Each row is a point on a landscape with many valleys, with its height.
From any point a ball takes the steepest step (drop divided by distance) to one of its 2 nearest points. It stops when none of these is lower. Distance is the straight distance between rows; heights are no part of it.
Z781 height 1.54: [208 189  81 204 109 141 159 151 123 100 152 182 140 169 116 108  98  68
 119  76 132]
Z420 height 6.38: [133 172  92 120  82 159 163 152 153 145 166  94 186 129 112 117 135 139
 104  98 149]
Z616 height 4.56: [120 215  96 154 161 151 134 132 137 149 138 152 136 164 123  84 101 111
 118 106 141]
Z56 height 2.10: [166 164 103 203 119 152 127 131 129 106 120 192 145 142 140 109  71  50
 111  78 128]
Z410 height 3.71: [ 87  85 164  97 103 139 104  99 128 152  64  83 103 105 129 169 114 149
  74 195 118]
Z581 height 2.07: [ 88  90 145 121 131  87 104 130  77 113 109 149 107 111 158 148 174 141
 113 172 145]
Z649 height 0.74: [199 164 102 183  85 164 147 155 118 120 154 159 155 125 137 140 114 108
 115  72 141]
Z796 height 3.81: [128 149 140 121 167 115 104  66 129 149 127 152 112 117 125 143 130 147
 116 185 112]
Z584 height 1.90: [143 135  90 178 110 142 123 115 132 145 113 142 156 145 107 108 125 149
 161  81 125]
Z119 height 3.06: [141 175 125  81 151 104 192 119 140 126 130 162 148 135 111 167 119 129
 141 110 157]
Z662 height 4.40: [173 175 126 142 156 124 145  99 142 112 161 187 126 121 123 122 117  94
 158  89 134]
Z652 height 1.28: [157 104 132 185 184 175  91 106 146 127 136  94 118 109 103  79  94 107
 170 125  86]
Z842 height 1.63: [110  90 139 131 138 109  70  75 170 123 127 146 113 136 133 120 136  97
  82 154 104]
Z3 height 7.20: [138 102 136 145  99 100 149 126 171 170 135 138 109 132 104 124 130 166
 118 122  81]
Z126 height 4.93: [135  59 171 134 105 116  89  97 170 152  93 128  76 145 138 132 155 146
 119 142 135]
Z354 height 6.40: [ 96 118 117  91 116  98 154 181 128 142 148 157 129 200 102 104 168 127
 106  89 114]
Z853 height 6.51: [ 95 149 145  98 152  97 171 152 150 150 150 131 118 146 145 108 152 148
 131 112 143]
Z936 height 0.95: [148 127 148 160 195 144 123 123  93 122 128 165 122 117 136 158 134 106
 131 136 129]
Z917 height 3.66: [115  95 114 107 132 116 139 151 104 134 106 141 128 141  96 144 139 139
 127 115  95]
Z828 height 2.28: [ 83  91 145  78  55 134 109  92  85 145  68 118 101 116 141 143 175 173
  61 164 144]
Z525 height 7.38: [ 77 123 128 134 100 121 121 134 148 183 142 131 108  92 113 122 155 189
 117 116 103]
Z698 height 5.51: [160 103 157 212 110 157  83  83 166 120 101 103 138  64 146 131  73 108
 181 112 144]
Z6 height 3.51: [118  90 122 117 108 124 165 147 103 116  87 126 128 109 152 165 115 115
  86 157 127]
Z966 height 4.92: [ 94 103 121  40 104 117 207 116  86 128 105 107 106 120 148 161 179 155
  89  86 111]
Z41 height 7.04: [112 174  89 128 132 151 146 146 123 160 171 122 139 128  85  93 183 181
 143 110 137]
Z636 height 5.22: [143  65 171 115 131 155 100 132 127 137 109 110  92 141  93 141 162 153
 156 140 121]
Z779 height 5.20: [152 225  93  84 129 121 180 148 107 121 125 148 156 194 114 155  85 121
 102 118 126]
Z500 height 0.91: [150 169 145  99 170 148 136 130 108 134 107 132 144 125 122 171  75 130
 179  85 118]
Z484 height 3.80: [148 169 116 196 166 130 131 181 125 122 182 140 130 157 111  86 111 121
 161 117 112]
Z224 height 6.42: [129 122 138  87 110 127  76  54 120  90 104  76 130  68 170 170 124 141
 133 178 150]
Z627 height 1.34: [ 78  86 141 112 130 164 148 177  76 142 113  88 155 110  91 149 175 157
 112 153 139]
Z355 height 4.54: [136 154 128 188 155 119 129  98 153 104 153 179 129 100 123  78  90  80
 188  78 147]
Z24 height 0.73: [100  76 133 149 133 144 126 111 133 137 123 107 112  89 109 165 130 134
  90 163  72]
Z486 height 6.26: [124 103 147 112 138 133  84  45 168 105  99  80 132  49 119 171 114 119
 164 164 166]
Z935 height 6.71: [ 78 126 126  54 127 109 160 149 113 139 130 150 109 163 106 102 189 144
 105 130 138]
Z548 height 0.45: [136 114 151  70 173 134 109 110 109 123  94 113 142 134 114 160 118 150
 181 121 117]
Z282 height 1.93: [ 74 109 111 140  88 133 149 184  95 152 113 100 130 100 115 116 142 171
 116 175 137]
Z164 height 4.01: [184  92 126 128 117 127 131 135 127 119 127 166 100 128 102 140 124 118
 137 125 109]
Z205 height 7.33: [ 88 149 121 131 128 148 140 176  82 161 149 128 117 155 105 107 206 183
 115 118 157]
Z902 height 5.89: [129 156 111 153 129 123 151 154 136 136 186  96 152 127 149  88 131 157
 143 150 104]
Z560 height 1.17: [103  76 141 135 111 108  84  85 171 129 131 106  95  98 106 142 128 116
  66 186  72]
Z461 height 3.97: [ 66 128 149  95 131 109  85  72 154 144  82 107  88 113 164 144 108 142
  86 192 126]
Z568 height 4.42: [104 109 163  83  99 134 177 117  99 152 114 129 117 149 106 159 171 156
  35 154  95]
Z346 height 0.22: [136 152 123 130 164 133 118 136  62 106 122 153 152 144 160 163 119 116
 108 161 122]
Z260 height 1.37: [106 111 126 123  70 106 123 133 113 148 125 117 125 109 141 106 169 195
 135 172 150]
Z861 height 1.74: [ 84  90 148  80 105 121  74  83 123 142  61 149 103 141 145 138 159 138
  78 170 168]
Z742 height 2.01: [151 192  94 116  94 141 166 142 139 161 136 177 132 150 111 149 113 132
 117  54 147]
Z593 height 4.07: [100 151 146 116 170 131 106  86 147 149  96 134 101 119 160 128  86 114
 114 186 143]
Z374 height 1.42: [163 164 131 144  90 147 144 137 140 148 148 170 120 115 166 139 109 124
 108  68 133]
Z585 height 2.65: [160 165  92 105 116 121 122 183 112  99 199 125 131 125 146  81 129 110
 151 110 112]
Z815 height 3.01: [111 120 100  99 137 116  97  74 131 134  95 161 124 151 139 130 135 123
 108  88 102]
Z869 height 1.12: [149 126 122 109 122 102 149 181  62  98 143 144 149 144 143 155 133 119
 128 168 112]
Z376 height 4.23: [158 187 107 214 154 127 141 149 129 109 180 166 128 136  99  58  81  96
 208  72 131]
Z131 height 3.31: [ 90  84 110  71 140 106 107  97  87 113  92 141 113 142 124 138 165 130
 101 122 103]
Z19 height 2.48: [165 147 123 188 109 159 118 133 158 139 121 172 139 137 100  99  62  81
 142 105 120]
Z216 height 4.86: [120  52 139 177 132  99  87  73 170  97 126 107  34  69 182 120 127  93
 129 101 113]
Z337 height 4.27: [116 177 104  72 166 158 178 175 107 122 141 103 140 162 116 140 127 113
  99  92 119]
Z576 height 3.16: [119  77 124 139 101  89 135 148 116  94 120 136 139  79 156 163  86  96
 125 172 108]
Z213 height 5.32: [141  76 158 205 102 114  79  54 195  97 109  74 104  50 169 152  91 104
 148 107 124]
Z212 height 0.93: [137  89 132 169 158 150  91 100 143 118 129  85 129  91 120 132 104 113
 119 168  75]
Z373 height 2.86: [113  93 116 122  90  88  87 130 128 109 153 137 146  80 120 133  94 106
 127 166  83]
Z785 height 3.26: [146 186 124 129 145 132 145 192 128 119 219 136 145 142  92  96 131 115
 158  97 118]
Z538 height 1.57: [156 103 133 188 139 158  83 103 133 136 112 127 137 134 125 113 112 129
 154  98  91]
Z480 height 6.73: [114 203  98 122 118 144 174 171 126 140 178 117 172 157  98 118 187 158
 120  87 183]
Z101 height 1.59: [170 128 147 169 162 164 145 149 121 124 114 158 111 113 114 150 133 108
 166 116 176]
Z322 height 2.24: [161 108  86 195  96 146 129 162 152 136 111 157 159 144  69  95 100 106
 155  67 130]
Z536 height 3.36: [ 90  60 175  91  99 153 108 138 127 114 103  63 123 103 116 154 149 132
 110 177 139]
Z803 height 1.29: [ 95 100 163  79 134 124 102  95 146 141  57 143 140 157 128 147 138 128
 117 137 170]
Z865 height 5.09: [120  63 159 190 127  83  57  33 203  72 112  68  42  69 162 147 116  89
 150 111 115]
Z827 height 7.22: [ 91 133 107 125 129 145 120 124 145 164 158 101 139 121 140 102 164 171
 121  82 117]
Z482 height 2.13: [148 106 149 142 147 118  77 113 155 114 156 171 141 153 129 119 123  76
 126 131  97]
Z436 height 6.46: [120 151 103 126 104 128 151 174  90 110 183  90 182 121 176 135 167 145
 101 133 130]
Z494 height 6.11: [134  98 159 126 151 125  91  70 161 115  90 118 150 102 117 163 104  99
 174 134 150]
Z478 height 4.08: [145 161 116 117 163 107 117  72 132 128 131 178 103 113 114 117 131 136
 162 128 118]
Z838 height 1.64: [162 130 160 178 171 150 117  99 164 116 143 129 104 105 114  90  84  91
 175 162 132]
Z692 height 7.01: [ 62 137 133  79 106 114 171 161  82 152 138 109 133 152 117 101 202 188
 111 147 147]
Z400 height 6.64: [113 108 146  83  93 128  67 103 123  97 144  77 170  98 191 140 149 127
 104 168 142]
Z149 height 5.70: [149 132 121  84 130  81 170 129 105 113 133 178 112 200 158 131 179 132
  90 114 125]
Z382 height 5.40: [196 155 138 143 143 144 130 147 145 106 179 107 118 114 147  74 124 113
 194 117 149]
Z736 height 5.53: [157  93 154 135 101 152 113 151  99 144 141  85 130 118 113 134 185 199
 151 139 113]
Z35 height 6.00: [127 152 100 163 145 116 179 165 106 130 101 132 151 151 129 135  88 124
 134 146 132]
Z163 height 6.17: [112 129 145 136 143  92 150 142 114 123 165 111 132 142 170 116 163 171
 134 157 111]
Z561 height 1.22: [134 139 120 117 140 177 127 151 118 142 109 109 143 122 119 139  84 128
 131  91 123]
Z92 height 6.72: [113 134 114 136 140 116 125 199 145 145 143 156 122 207 122 105 138 101
 115  59 121]
Z566 height 3.53: [130 147 129  61 127 111 208 133 111 128 125 118 165 158  99 168 137 143
 111 136 119]
Z609 height 5.29: [120 115 107  60 114  92 213 150  83 110 143 152 111 162 138 143 196 132
  84  85 115]
Z167 height 2.68: [119 104 115 139 129 112  88 108 107 121  87 163 123 130 167 137 132 124
 125 136 141]
Z265 height 6.99: [117 107 124 160 110 121 132 166 178 163 145 158 121 142 113 107 121 119
 115  65  99]
Z848 height 3.90: [124 146 137  76 156 123 184 163 116 132 141  86 139 157 121 139 117 140
 114 142  76]
Z527 height 2.98: [134  67 196  84 104 140  97 124 176 127  97  59 103 108 145 152 106 125
 130 176 157]
Z69 height 2.56: [151 117 117 144 106 100  66 117 123  98 150 190 137  93 128 131  85  91
 140 135  94]
Z182 height 4.76: [112 199 103  66 126 115 170 171  91 118 133 134 171 210 110 150 144 123
  94 101 153]
Z225 height 5.54: [140 222  97 118 163 132 185 170 129 133 119 138 136 173  82 130  65 107
 150 101 136]
Z732 height 5.12: [151 165 123 154 151 191 120 166 142 128 157  99 140 130 105  58 109 111
 188  99 167]
Z671 height 0.86: [113 138 134  84 146 141 119 126 115 140  67 119 163 168 118 139 116 144
 150 137 164]
Z997 height 3.49: [121 156 139  80 132  94 150  78 131 142 108 165 133 118 117 169 119 143
 125 166 144]
Z839 height 6.08: [136 139  86 103 134 101 177 155 127 122 131 168 109 196  99 107 170 107
  97 101 157]
Z293 height 2.08: [165 113 186 147 155 123  62  79 166 109 134 128  83 106 153 111  91  92
 156 172 133]
Z242 height 5.77: [157  94 149 146 114 131 105 121 146 130 138  81 162 127 111 119 154 175
 190 133 129]
Z941 height 5.79: [149 180  89 146 164 140 191 155 136 118 119 112 160 134 107 128  52  93
 128 128 124]
Z128 height 2.57: [137 196  78  92 133 129 214 137 130 135 124 158 145 148  81 175 137 121
 102  74 160]
Z524 height 6.14: [132 156 121 129  90 139 140 142 128 143 147  82 195 137 155 121 134 169
 115 140 125]
Z426 height 1.96: [168 132 114 111 108 122 144 196  85  87 171 133 144 166 154 107 146 113
 125 130 132]
Z299 height 4.30: [111 184 102 135 168 133 124 106 136 158 105 159 103 140 158  86  88 123
 128 147 149]
Z339 height 1.36: [ 64  77 140 134 131  80  68 113 122 120 108 131 100  99 134 113 171 149
 145 202 156]
Z761 height 0.83: [ 98 121 130 139 106 108  76 109 126 134 138 104 111  80 156 112 137 164
 155 189 151]
Z357 height 2.55: [164  97 168 115 120 139  94 119 154 116 133 104 121 122 150 126 119 111
 135 167 138]
Z62 height 5.66: [169 137 112 167 106 113 126 138 136 112 172 102 129 104 170  75 106 146
 178 127 121]
Z465 height 6.84: [ 87 107 118 103  84 122 107 140  80 104 139  98 180 111 197 141 156 137
  88 148 131]
Z691 height 0.82: [100  99 132 123 141 190 134 136 111 149 102  86 148  79 110 168 127 140
 122 121 131]
Z153 height 3.93: [108 102 153 138 133 135 191 145  83 148  95 117 126 157 140 181 134 145
  68 147  99]
Z443 height 4.61: [129  47 165 178 112 102  95  85 193 121 104 114  49  99 144 128 125  97
 118 142 143]
Z485 height 4.87: [136 226  99 153 158 170 134 157 128 132 149 124 133 152 106  59  99 105
 170  76 186]
Z474 height 5.94: [141 121 139 143 150 142 113 118 145 120 132  98 172 110 110 120 107 129
 190 142 146]
Z793 height 4.32: [157  81 135 167 129 121 110 104 148 125 121 149  66 102 140 131 108 103
 126 131 108]

Call two points neighbours if one is among the 2 nearest of the other. Go from one point of each pair to the other, from neighbour to neighbour, staying as low as possible. Name the highest point that can't be avoided.
Z691 / Z649 => Z410
Z761 / Z691 => Z282
Z691 / Z346 => Z164
Z649 / Z24 => Z19
Z691 / Z548 => Z561

For each start below, name the point where the ball stops.
Z182 => Z649
Z6 => Z24
Z461 => Z652
Z242 => Z761
Z216 => Z761
Z355 => Z346
